Points on a hilly landscape, in no order, each with its height.
From any point a climber steps to the highest of the 3 points nearest to it. It stops when none of these is higher. Distance is the straight distance between rows; heights are no part of it.
repu (h 497): [200 106 141 140 126 151 131 103  94 153 133 161 130 107 148 116  78 125
 130 157 143 128 117 117  96 170 174 130  89 173  60 141 107  81 170 137
  56  79]
regi (h 648): [140 117 129 156 171 193  77 160 136 135 173 119 186 125 102 130 152 128
 153 105  49 147  69 219 129 144 156 147 127 167 105 131 157 112 106 199
 162 132]
Mezo (h 123): [138  93  99 138 124 166 103 127  94 186 208  84 161  66 101  91 133  92
 111 133  89 148  50 150  93 127 168 144 173 147 117  98 121 113 153 223
 138 119]
bapit (h 672): [ 90 164 124 140 103 130 116 178 165 114 146 116 119 128 114 172 173 172
 173 125 144 150 133 129 155 159 107 112 126 136 171 106 147 134  91  84
 189 183]
magim (h 663): [154  91  90 175 137 163 121 125 107 140 163 135 174 104 132 105 114 129
 152 116  89 160  89 139 138 149 194 131 102 164 119  99 124  96 144 173
 102 126]
Nugez (h 383): [133 136 140 151 184 208  71 171 123 121 154 150 175 140 137 147 145 125
 179 117  62 132  90 224 133 162 201 128 108 151 120 127 142 125 153 191
 137 114]
Siz (h 517): [181 111 117 147 133 159 127 134  97 152 115 152 137 111 160 119  91 151
 151 145 127 137 130 161 122 165 191 115 106 170 110 128 136  80 153 142
  65  99]
pes (h 547): [130 121 104 144 157 174  98 126 113 174 165 108 177  75 109  91 119 130
 134 126  75 150  53 171  96 135 177 147 111 177 110 112 119 106 150 210
 114 112]
vit (h 745): [139 106 116 147 148 121  68 146 140 128 160 111 168  91 108 140 144 138
 159  94  78 184 119 152 148 166 108 151 137 138 146 108 147 152  82 146
 168 168]
Vobo (h 838): [124 102 105 130 137 133 118 147 147  89 150 111 158 102 121 143 123 131
 123 119  98 139 157 122 138 143 125 119 129 130 153 121 133 142 129 144
 149 180]
latud (h 378): [ 98 117 141 101 115 100 145 102 145 116  93 146  98 178 140 126 138 136
  86 136 158 106 176 104 121 111 108 128 147 102 156 143 130 146 118 118
 125 123]
rifug (h 127): [149 147 183 116 104 119 198 155 111 125  93 130 110 149 135 121  84 146
 126 133 162 101 142 110 117 141 126  77 124 112  93 109 118 116 132 122
 101  58]
nifop (h 573): [121 138 126 160 160 191  93 124 138 162 231 123 133 109 120 116 176 127
 140 111  75 134  37 193 122 147 140 136 169 142 108 115 139 106 128 242
 156  95]
san (h 483): [157  95 110 152 140 161 102 123  76 170 137 142 132 107 161 107  92 130
 170 122  73 141  87 161 113 148 212 141  75 171  93 120 134  84 188 172
  55  98]
peri (h 735): [122 168 145 161 122 134 116 188 144 131 138 121 109 131 131 124 151 175
 208 118 140 150 141 160 163 154 127 135  98 150 181  83 150 119 106 112
 183 168]
koseb (h 99): [155 127 187  77 141  69 181  87 126 147  57  99  91 124  68 124 108  79
 110  71 179  91 106  90 109 116  66 146 134  56 134 161 127 143 137  67
 108  84]
noku (h 338): [126 116 130 113 100 105 141  99 130 122 111 116  98 175 133 144 140 131
  99 138 151 105 165 108 136 126 111 128 121 128 133 134 120 148 128 110
 122 119]
kezu (h 367): [102 168 134  55 134  42 171 104 126 131  68 121  86 108 124 120 112  75
  91 177 185 100 148  87 122 106  57 156 166  59 160 182 128 152 107  54
 110 104]
nele (h 282): [145  74 136 136 128 140 150  58 135  98 146 149 121 144 147  95  76 151
  67 153 147 120 108  98 113 132 152 139 100 132  59 150  99 102 131 120
  87  97]
gomaf (h 243): [143  89  94 146 108 136  96 129 125 165 205  83 144  67  87 114 151  99
 102 131  83 160  55 144  97 144 151 151 170 157 123 112 116 107 138 195
 153 107]
dit (h 634): [213  77 166 103 124 158 155  85 103 135 140 141 111 151 126 108  74 114
 103 153 158 116 116 122  89 167 144 122 118 171  44 156  96  92 162 138
  46  59]
Tif (h 360): [111 106 134  84 107  78 129  89 126 114 105 130  81 183 143 124 131 131
 115 143 150  95 166  97 127 101 114 144 147 106 122 139 107 136 127 115
 138 133]
piru (h 419): [ 76 188 116  60 113  69 141  99 151 112  87 152  89 166 141 125 170 108
 134 145 173  95 133  94 170  53  71 148 171  99 186 156 133 158 132  72
 151 157]
puv (h 478): [115 147 149 109  94 128 143 167 141 112 137 131 100 157 160 146 148 137
 141 133 176 115 168 129 140 114  92 111 129 116 158 116 132 158 113 114
 145 126]
bonu (h 911): [158 105 114 148 135 149 111 153 133 129 128 128 133 108 138 137 102 145
 142 133 110 151 164 146 169 153 143 124  96 148 167 114 129 115 147 138
 158 153]
foge (h 357): [ 94 134  80  76 152  68  91  51 172 102 108 129 119 153 143 132 131 108
 116 141 129 116 164  85 150  92  93 173 148 112 147 186 113 143 154  84
 117 186]
Loven (h 656): [143  81  95 158 123 139 125 101 125 124 170 105 137 104 150 100  96 127
  86 134 120 129 114 100  82 134 155 138 107 139  89 141 102 117 150 148
 117 122]
mobos (h 541): [ 80 178 129 113 130 127 156 159 177 123 119 152 121 151 141 162 182 137
 158 130 176 137 146 130 139  94  71  83 119 125 158 120 173 153  78  59
 185 181]
Kas (h 866): [148  89  95 158 111 135 119 125 117 156 182 102 167  59 126 104  91 106
  88 106  95 154  76 119  82 143 172 132 128 149 120 125  96 102 140 180
  95 150]
Gonim (h 514): [129 125 164  73 129  64 175  85 119 148  62 132  92 142 114 114 120 114
  86 112 157  96 142  88 134 120  80 166 143  83 140 124 105 135 130  88
 108  89]
zev (h 322): [111  94 120 144 151 134  75 142 144 168 203 109 154  82  91  99 156 128
 121 118  62 175  62 157 117 158 129 144 178 152 121 110 151 110 108 195
 148 140]
gil (h 639): [ 82 188 104  74 129 108 103 129 196 110 118 126 116 158 122 160 176 149
 137 151 157  94 156 107 172  72  63 143 144 110 177 152 113 163 125  70
 168 183]
pipo (h 703): [ 97 190 162 150 152 115 179 132 135 107  57 147 122 180 130 174 146 100
 145 100 165 123 184 124 117  51  86  95 135  80  92 139 178 165  70  68
 129 127]
fek (h 335): [124 176 159  74 137  51 195  99 115 132  26 113  92 126 102 113 107  77
 104 129 187  95 122  82 106  93  66 148 160  41 143 169 135 158 111  57
 117 104]
Fira (h 732): [122 143 104 156 134 145  99 173 173 117 136  97 146 152 120 158 163 154
 126 122 109 141 143 143 148 155  96 127 124 122 193 139 131 131  99 104
 177 196]
Pesak (h 202): [138 138 160 105 112 125 171 150 115 136  95 127 115 128 132 117 102 146
 143 129 150  97 166 106 134 127 121  92 118 127 106 123 128 125 125 123
 113  73]
boz (h 340): [121 106 148  71 127  85 152  65 104 107  66 134  69 135 126 110 111  97
  72 112 162  97 155 101 132 115 100 163 148  97 120 153 118 134 116  84
 122  98]
Dak (h 415): [100  89 129 105 126 120 118  70 138  94 128 142 100 160 128 134 117 132
  67 113 142 109 163  92 119 109 126 152 115 126 104 165  90 134 144 114
 100 146]
godot (h 580): [154 100 110 168 128 165 113 114  82 162 148 135 176  84 152  97 105 116
 135 131 103 144  82 137 107 142 203 149  97 172  90 120 122 108 169 153
  54 106]
Mele (h 839): [136 136 138 162 101 133 142 169 135 124 124 119 141 123 135 131 151 142
 188 133 118 145 164 128 141 164 128 101 100 153 166 104 137 140 129 123
 150 152]
Fon (h 354): [ 92 125  91  87 134  69 115  55 132  85 114 150  93 141 145 130 119 108
  98 136 138 102 130  94 151  98 106 179 144 118 151 169  99 140 156  78
 113 173]
nul (h 772): [125  99  93 130 114 138 104 117 142  94 146 130 145 117 138 146 123 136
  99 135 141 141 148 112  99 138 133 135 115 131 130 153 111 138 124 128
 134 166]
rep (h 619): [ 81  86  90 105 118 105 106  83 139  86 155 119 122 145 139 118 124 120
  69 134 142 122 107  99 131 106 120 163 121 110  96 165  85 147 124 146
 112 163]
nebe (h 390): [120 105  99 149 132 137  97 131 138 169 191  90 153  39 112 104 144 117
  98 120  92 176  67 152 108 130 132 137 153 126 134 114 136 117 129 195
 161 138]
vige (h 341): [188 147 186 128 118 138 171 130 108 138  99 135 131 175 121 140  81 114
 118 138 157  95 145 112 121 148 138 115 124 120  74 139 106  90 143 147
  79  61]
Vik (h 685): [141 142 128 150 146 143  68 171 155 123 142 118 167 126 103 173 149 142
 157  93  62 157 102 190 174 172  83 139 137 116 184 104 146 125  79 137
 204 178]
fuso (h 462): [ 74 159 131 102 114 106 155 131 141 116  97 122  99 176 152 138 143 135
 128 124 177 118 177 101 141  94  82 107 155 104 155 135 127 164 117  98
 156 123]
Kife (h 829): [126  94  95 134 128 123 110 131 133 103 163 100 150 102 120 128 124 131
  96 112 113 168 110  99  85 140 139 142 132 127 119 127 118 148 134 140
 149 180]
nipu (h 730): [ 85 143  88  96 129 100  86 125 194  87 163 120 140 157 127 160 157 131
 102 129 144 117 158 122 167 109  90 142 148  93 164 157  96 164 116 109
 167 187]
Fug (h 326): [177  81 132 125 121 152 166  92 116 131 147 150 123 111 132  90  80 123
 100 149 146 137  47 101  50 164 192 138  85 166  69 151  77  76 172 128
  40 110]
lil (h 828): [ 94 194 116 111 129 104 100 180 214  98 129 121 135 152 132 178 204 165
 178 131 170 121 116 129 171 119  51 107 143 110 190 146 134 152  84  72
 188 195]
vog (h 461): [ 83 183 163 136 118 109 179 156 146 115  95 151 111 149 125 161 170 126
 145 131 164 153 179 118 121  68  91  85 136 123 129 112 161 144  71  87
 164 123]
nabe (h 465): [140 122 170  96 122  97 163  89 103 119  69 138  81 141 130 115 101 137
  74 109 155  97 159  88 140 129  97 133 150  93 111 137 105 123 138 110
  94  86]
reted (h 437): [133 178 186 113 112  87 186 114 110 133  64 143 102 159 108 137 121 117
 121 116 149 107 139  99 104  75 100  87 129  84 103 120 124 142 105  84
 109 104]
sos (h 508): [173 152 179 131 109 135 168 158  98 169 103 118 124 108 118 124  95 113
 145 150 139 114 152 128 130 163 157  84 115 107 110  99 129 101 156 121
  92  81]
Gono (h 594): [138 158 174 137 120 134 177 178 114 149 103 132 121 121 120 121 132 134
 172 138 145 147 173  95 158 136 139  72 114 117 126  68 170 100 108 109
 111  85]
Berag (h 457): [168  93 112 148 103 144 123 100 122 122 134 135 132  95 134 117  98 137
 137 130  96 141 135 131 117 148 177 131 105 156 115 129 111 124 153 166
  90 129]
Feb (h 917): [191 119 151 131 123 138 160 150  79 140 107 136 110 118 145 121  94 130
 130 149 122 104 161 124 124 169 162  92 109 155  88  95 137 105 146 134
  84  67]
Dama (h 470): [165  62 104 146 120 143 144  93 118 130 177 142 127  97 146 105  87 149
  90 148 145 124  75  91  83 141 174 133  99 145  70 141  79  98 148 160
  87 103]
getuk (h 410): [ 79 189 135  77 131  55 144 101 128 145  56 132  91 139 130 117 145  90
 118 141 175  91 158 104 132  67  64 148 178 104 158 149 146 148 114  57
 137 122]
Pumez (h 742): [159 111 126 176 130 163  90 135 107 139 123 141 141 112 125 108 116 135
 180 117  78 136 137 170 148 145 185 135 110 170 129 101 150 121 148 148
 131 127]
fipe (h 543): [106 163 138 134 124 139 146 166 161 144 126 134 113 126 134 161 143 149
 151 118 149 149 174 134 139 116  98  87 135 115 171 106 133 160 113 115
 169 131]
peka (h 830): [117 178 170 151 159  97 198 132 109 150  47 156 121 173  92 152 125  99
 121  65 162 122 161 126 114  71  70 105 121  69  77 149 142 173 112  67
 104 111]
pid (h 600): [126 121 128 159 139 180  91 132 118 158 196 125 179 103 113 104 146 121
 128 117  76 139  52 199 113 146 165 136 153 168  89 121 150  98 132 214
 133 128]
madof (h 744): [140  96  95 133 163 129  90 150 135 113 145 111 168 100 100 147 140 131
 140  99  68 171  98 158 150 138 141 142 134 136 150 103 151 126 106 155
 158 140]
tig (h 823): [129 125 143 159 161 197  75 156 107 150 132 131 154 132 116 128 127 161
 202 107  79 135  97 196 190 159 165 126  87 152 144  99 155 124 130 148
 150 123]
pufib (h 864): [150 105 103 145 115 134 129 133 107 121 120 123 120 129 147 138 106 138
 128 149 128 164 166 122 129 143 148 113 102 153 145 119 140 122 154 141
 128 144]
fakez (h 477): [151 105 137 148 143 190  96 158  81 153 107 170 152 143 160 117 111 139
 154 129 100 100 100 204 126 172 224 137  77 174  88 112 161 100 182 163
  59  92]
nutol (h 601): [ 88 169 163  83 139  58 181 126 123 129  65 134 100 169  96 140 134 103
  93 128 160  95 149  95 123  97  97 141 159  78 112 119 125 146 117  89
 106  97]
Far (h 669): [133 173 163 141 149 155 154 179  93 153 104 127 131 103 142 105 110 123
 192 139 134 122 141 132 139 139 150  99 104 163 118  61 179  95 122 130
 118  79]
soz (h 874): [161 103  82 158 126 136 117 146 124 118 147 113 156 116 120 124 118 131
 133 126  98 157 130 134 130 158 143 131 113 152 147 116 136 130 126 161
 143 159]
ruzut (h 762): [ 97 167 113  95 111 108  97 168 200  73 146 124 135 157 140 175 185 157
 141 144 152 110 133 132 154 134  71 111 146  99 172 157 116 155 100  70
 183 189]
nam (h 904): [123 142 157 101 103  81 161 104 107 136  72 136  82 159 123 118 119 120
  99 102 168  79 157 108 114  98  92 134 163  95 113 139 120 139 118 101
 106  80]
Vesal (h 768): [ 96 181 169 122 139  84 174 110 125 127  42 146 100 152 108 133 142  89
 137 100 157 122 172 111  95  44  63  94 160  91 100 130 157 171  84  60
 125 109]
lotod (h 775): [147 161 152 157 144 190 116 175  91 158 102 153 144 130 160  96 125 152
 201 139 121 110 140 171 170 152 189 109  78 139 124  79 165 105 173 155
  95  77]
Ren (h 706): [118 118 106 107 119 133 110 130 138 103 129 121 131 143 130 160 140 146
 132 126 136 134 178 123 142 121 106 138 124 117 164 132 107 142 122 110
 155 167]
Nuf (h 498): [197  93 174 135 125 161 153 118  97 129 119 155  99 147 135 120  67 117
 117 167 141 117 129 107  80 179 137 109 112 152  70 152  88  87 158 120
  53  67]
Dusaf (h 440): [157 119 118 160 143 193  89 136  98 160 127 156 206 104 146 119 141 107
 171 122  87 122  89 206 121 152 212 122  95 186 101 112 130 126 160 198
 103 118]
bima (h 721): [139 155 160 158 142 182 128 175  83 154 106 142 127 124 136 110 131 158
 198 149 122 137 142 160 171 152 175 113  90 163 165  88 166 105 153 139
 117  79]
mebin (h 368): [ 85 137  99  66 125  60  97  66 144  99 102 146  92 151 152 135 125 122
 106 134 149 113 139  97 164  98  84 187 158 109 182 172 112 146 143  76
 117 150]
ver (h 397): [170  77 118 145 106 154 145 104 108 119 151 146 108 124 147  92  75 140
 105 145 142 122 107  98  91 155 176 119 107 159  55 148  89  75 158 136
  59  99]
Pib (h 364): [137  95 146 116 117 111 141 103 123 106 110 155  93 175 136 113  96 143
 102 126 157 115 153 101 120 118 134 136 124 133 103 148  96 129 135 134
  98 114]
ruso (h 459): [164 107 187  93 135  96 157  88  96 113  64 120  99 154  86 116  94 109
  97 106 140  88 137 110 128 119 110 136 156 112  91 152  95 126 124 126
  96  57]
bosat (h 471): [100 154 165 109 117 111 202 143 123 129 106 123  94 153 127 134 137 141
 123 138 177 108 169 111 129  96  97  95 131 109 125 128 143 158 115 102
 135 107]
Zibim (h 633): [130 125 143 160 137 186 109 173  96 145 124 153 152 131 150 120 131 150
 198 130  91 105  89 204 161 135 199 142  85 164 133 107 159 106 169 162
  94 113]
Namu (h 620): [130 139 127 151 175 202  72 165 149 135 207 140 153 128  99 136 179 144
 126  95  42 165  29 226 135 172 125 125 141 144 105 120 168  91  77 209
 174 102]
tibi (h 786): [122 145 111 147 135 147 116 178 121 139 147 138 138 124 131 136 128 171
 184 118 111 154 138 154 155 134 137 131 115 153 174  92 152 142 134 131
 161 147]
ramob (h 531): [163  96  91 158 112 154 128 130  91 160 160  90 133  63 138 101  80 137
 109 131 123 132  47 131  72 147 201 139 107 146 100 125  78  99 169 159
  73 115]
lezu (h 41): [152  60  97 164 103 147  96 135 115 170 198  87 136  65 118 116 118 103
  77 156 112 131  53 151  82 132 157 157 153 151 120 134  84 114 160 196
  98 108]
derip (h 707): [143 110 120 168 168 168 100 149 114 142 157 133 190  93 114 136 131 137
 160 100  59 176 119 169 150 165 172 140  98 146 138  99 153 115 136 163
 161 118]
Vopo (h 597): [136  96  87 163 114 134 101 130 110 178 188 112 158  73 129 111  95 106
 120 111  80 135  61 158  99 137 196 154 113 156 107 113 109 105 168 197
  87 117]
Lorav (h 919): [125  81  74 142  99 144 129 120 103 139 191  87 139  85 132 112  84 132
  70 144 117 118  76  87  65 123 157 152 133 120  92 135  72 114 161 186
 124 128]
Vager (h 756): [111  98  83 124 134 115 116  86 162  91 161 111 154 140 116 131 127 134
  86 121 120 151 128 105 119 115 136 145 133 117 123 145 105 144 127 151
 151 191]
mig (h 369): [105 176 114  66 131  56 131  78 129 129  72 137  84 118 147 142 122  93
  95 172 175  93 139  84 146  93  51 168 173  77 175 176 122 131 139  64
 132 125]
kib (h 310): [122 194 195 153 150 130 182 151 116 119  80 147 137 157 118 158 130  95
 171 123 159 156 168 135  98  89 102  72 123 133 111 123 182 152  70  80
 153 124]
Ton (h 513): [104 106  94 111 113 100 113  98 154  89 164 115 145  99 110 112 132 132
  52 132 126 119  98  72 104 100 136 174 161 100  99 152  85 138 133 163
 138 162]
naz (h 509): [ 75 182 170 107 104 103 152 137 138 120  92 124  97 169 125 139 172 132
 122 132 177 112 161  98 121  86 107  94 132  96 133 110 143 143  95 102
 152 120]
lenek (h 683): [166 114 145 164 140 163 129 158 110 132 125 154 123 112 140 128 122 141
 176 127 115 135 141 148 160 151 166 114  99 170 148  92 150 113 146 140
 116 124]
Vopa (h 698): [ 82 107  82  97 125 102 108  65 151  67 152 129 144 156 119 133 131 141
  91 122 123 130 145  93 129 114 113 162 134  94 145 172 106 152 142 123
 132 189]
kevi (h 424): [ 92 133 123  89  97  89 127 124 143 112  98 147 107 161 136 134 137 136
 103 122 157 110 174 119 145  87 103 152 141 102 163 143 119 150 127 115
 147 126]
vosig (h 704): [117 156 119 136 123 129  77 189 156 124 154 100 113 118 105 167 169 148
 169 106 119 153  90 159 186 173  80 130 129 101 191 113 139 127  78  92
 202 195]
zagin (h 351): [109  85  81 110  97 128 120 121 145 104 197  69 173  91 105 129 130  97
  57 148 124 137  84  92 101 107 135 152 162  95 114 140 102 136 128 178
 136 153]
puf (h 480): [165 102 147 126 101 129 157 127 120 104 115 127  92 145 145 138 117 131
 109 116 126 122 168 106 133 139 140 108 132 143 121 133 125 122 132 127
 116 108]
Miko (h 382): [122 181 160 159 119 140 166 153 112 128 108 138 115 130 124 131 148 127
 188 147 152 137 181 133 153 103 114  91 107 145 153  91 173 135 102  85
 164 137]
Bulav (h 361): [ 97 171  70  62 139  66 132  71 144 131  82 126  89 113 161 128 131  80
 120 182 161 102 148  86 136 102  48 158 161 111 191 184 128 144 135  37
 131 150]
Fusal (h 664): [122 134 138 167 178 163  52 150 140 128 167 136 147 132  90 157 168 157
 134  80  39 158  63 226 156 173 114 126 155 142 127 122 157 132  71 158
 181 152]
vur (h 548): [182 111 156 141 128 137 151 150 115 153 113 125  89 155 141 108  95 124
 117 153 145 108 165 118 126 164 134  94 111 130  85 132 117 103 157 139
  97  93]
Sezas (h 384): [149  87  98 157  98 140 118 115  98 138 178  90 165  81 138  99  93 118
  69 131 124 105  64 123  92 116 189 152 113 146  94 138  46 105 179 164
  98 119]
tobor (h 232): [133 170 167 149 119 118 185 155 126 138 113 126 117 132 131 127 132 105
 161 105 164 121 177 110  99  98 111  70 125  90 108 107 161 132 107  83
 123  88]
leva (h 402): [130 117 151 135 106 119 143 129 127 111 121 115 105 169 156 131 134 144
 118 126 155 119 171  91 146 126 135 105 132 117 138 114 108 145 137 126
 141 100]
vola (h 592): [167 108 145 140 118 133 148 143 116 146 114 125 115 129 153 119 112 142
 138 149 154 115 160 109 128 157 141 103 142 141 107 115 146 106 153 132
 120  93]
pemo (h 608): [107 122 130 148 158 200  82 142 127 138 193 126 167 101  94 115 178 129
 132 101  64 157  54 198 124 139 145 143 150 163  90  99 150 124 102 220
 169 126]
rusuz (h 577): [ 94 178 171 128 112  94 177 150 136 108  80 147 116 176 112 149 131 115
 121 123 163 114 170 101 129  82 100  84 139  91 107 109 153 162  89  92
 146 117]
zet (h 252): [129 177 173 106 161  62 201 107 106 131  45 124 112 123  80 109 105  95
 119  55 166  98 132  89 101 108  71 141 136  46 121 161 121 138 118  69
 101 101]
Duta (h 347): [127 158 181 129 110 127 187 150 123 121  89 135  91 145 121 132 130 120
 108 132 160  90 167 107 130 106 112  72 151 103 104 112 127 146 118 110
 129  71]
sosu (h 441): [110  91  89 118 119 119 126  70 146  91 177 116 130 114 121 115 116 134
  62 123 130 106  98  86 106 113 149 175 118 118 121 163  83 122 161 157
 103 152]
gak (h 521): [156  80 101 145 123 132 130  98 105 134 162 123 131  86 148 117  86 127
 118 141 118 146 106 133  86 158 189 130  96 173  86 127  92 105 162 152
  72 105]
fis (h 618): [ 98 174 130 136 107 124 133 166 170 121 130 136  99 154 136 153 183 148
 166 129 146 129 155 112 146 128  83  89 134 131 164 134 140 137  98  87
 197 175]
guk (h 769): [140 109  95 152 147 143  79 138 159 115 174 106 164  96  92 139 123  91
 117 120  73 187 119 148 134 152 134 142 148 135 136 106 147 129  99 156
 163 179]
bolot (h 863): [138 102 124 146 117 122 123 128 127 130 146 120 119 126 128 137 123 139
 135 140 129 153 171 123 136 142 141  99  97 131 149 120 121 120 127 137
 150 133]
gozek (h 593): [ 70 187 134 111 116  95 135 122 185 117 115 130 110 172 135 147 192 145
 160 132 176 116 141 107 144  97  51 108 150 134 148 158 132 162 100  58
 208 185]
sal (h 500): [138 102 117 165 160 186  87 139 110 147 155 140 193 116 145 118 115 137
 176 135  89 123  94 194 135 132 205 125 108 184 105 119 150 122 159 183
 106 119]
lidu (h 713): [145 102  97 159 156 149  79 122 130 147 159 127 149  85 114 115 123 127
 141 106  56 176  78 143 122 152 157 155 110 144 117 123 144 122 119 179
 129 142]
let (h 705): [ 96 135 114 118 108 109 127 156 181  99 142 125 128 185 136 167 167 136
 135 129 140 117 164 110 144 116  83 123 143 111 176 152 108 166 126  97
 188 186]
Govo (h 346): [ 71 134  69  61 147  81  69  60 155  95 111 153 140 142 161 138 134  89
 106 143 115 118 130 101 163  98  80 170 162 108 178 191 119 152 149  85
 150 177]
Tadu (h 916): [137 123 132 148 121 142 138 170  99 118 118 126 117 124 144 134 111 144
 157 158 130 162 178 112 167 147 131  91 112 142 161 107 126 131 131 126
 144 113]
Taguf (h 642): [175 108 140 148 134 167 129 161  80 150 106 156 125 121 151 126  97 122
 163 158 129 108 139 161 133 167 187 114  95 159 117 108 161  69 165 136
  60 117]
tuz (h 800): [137  80  89 160 138 150 129 110 114 112 172 123 157  97 146 118 106 120
 112 126  90 156 124 113  89 143 165 129 114 138 132 119 127 125 119 159
 132 150]
dos (h 692): [135 144 129 147 163 168  70 147 130 129 159 126 155 114  92 145 145 152
 142  88  52 155  94 200 147 157 134 134 139 156 150  99 170 136 100 174
 163 134]
bap (h 770): [106 105  85 111 123 119  92 124 172  93 159  97 141 144 121 153 155 119
  99 123 127 145 149 119 131 119 114 147 148 114 151 165 123 159 101 122
 151 200]
Sarot (h 682): [ 90 157  95  80 125  90  90  93 187  93 116 124 129 159 154 147 176 139
 130 137 143 107 152  98 163  95  95 158 163  96 179 157 113 155 127  91
 146 172]
bodi (h 434): [ 72 158 141  81  97  75 141 110 143 132  90 140  93 184 139 124 168 130
 109 143 168  87 158 119 165  91  81 132 152 111 164 131 141 160 116  84
 136 124]
Ris (h 723): [142 115 108 141 147 146  90 141 132 132 172 130 135  92 102 151 160 143
 136 100  45 180  83 172 136 154 117 143 147 138 137 108 139 133  70 165
 164 173]
kenek (h 752): [130 133 106 156 127 141 107 176 161 130 139  94 163 134 120 143 139 159
 174 140 129 145 132 162 154 176 112 121 117 133 188 103 147 129 111 124
 179 176]
vati (h 388): [ 81 140 118  62 120  68 122  71 136 122 104 143  86 140 148 123 129 110
 112 146 168  97 171 106 151  91  88 155 147 103 174 155 122 145 125  86
 116 130]
zuke (h 546): [126  88  97 146 120 145 119 116 138 135 194  93 155  67 104 102 126 124
  82 131  96 166  94 127  79 127 151 131 138 130 121 127 116 136 126 185
 141 136]
liv (h 862): [147 155 152 133 128 175 121 162  84 170  88 164 148 119 152 104 127 136
 184 153 114 102 116 180 150 147 173 117  84 160 108  80 160  86 178 151
  70  86]
vapav (h 389): [104 143 133  87 146  53 162  90 123 143  59 122  83 124 127 127 135 103
  86 154 170  96 152 112 133  82  61 154 170  68 140 144 128 146 121  63
 118 109]
koto (h 417): [174  99 109 161 124 159 133  96  89 146 154 144 142  73 157  87  62 114
 123 143 116 130  73 134  67 160 200 124  65 165  63 124  95  68 171 146
  31  99]
lukem (h 899): [195  84 194 102 134 118 164  80  90 140  98 124 105 164 127 111  82 110
  92 139 154 104 131 118  98 144 123 130 124 121  69 152  95 117 152 130
  65  61]
teza (h 515): [117  82 104 106 108 124 123  73 134  98 141 139 136 130 133 114 124 138
  87 127 128 112 139  78 114 105 141 165 111 114 108 156 104 126 129 133
 108 143]
nopo (h 804): [130 104  68 133 138 134  83 137 146  90 175 117 166 124 117 140 154 125
 121 121 114 172 118 125 125 155 116 128 145 126 158 128 128 147  96 138
 163 196]
toter (h 479): [126 141 147 132 133 137 157 164 156 129 118 130 111 135 115 142 144 163
 153 132 153 127 166 113 135 115 120  91 119 123 142  98 131 132 123 103
 166 131]
dineg (h 217): [104 200 166 153 129 137 162 173 139 122 119 137 125 150 130 152 165 118
 177 121 153 181 163 108 122 116  91  91 137 139 125 123 174 152  80  62
 195 143]
Kov (h 466): [ 75 183 164 118 107  98 167 140 153 137  94 149 114 181 122 148 175 138
 145 140 170 117 162 108 137  59  81 117 141 102 135 140 169 159  74  74
 148 143]
Pubog (h 737): [160 143 135 156 120 171 121 164 116 148 127 118 151 131 144 113 132 166
 190 115 106 102 136 160 172 158 150 112  99 152 161  81 157 128 138 135
 147 123]

Two climbers start at each pair of points below. Name the first point that both come to, or write -.
madof and Fusal: guk
Ris and derip: guk
Vik and lidu: guk
Sarot and Vopa: bap

Where does a climber stop that starts at each point below?
pemo: bonu
pid: bonu
vosig: Tadu
nifop: bonu

Call two points neighbours if one is among the 3 nearest of the other. Go from one point of each pair to the other, from neighbour to neighbour, staying as high as possible. Name the lowest point that can't be avoided.
Tadu and liv: bima
liv and Lorav: Loven
liv and nam: ruso
peka and Kife: fuso
lukem and Pumez: repu
bonu and Kife: tuz
bonu and Tadu: pufib
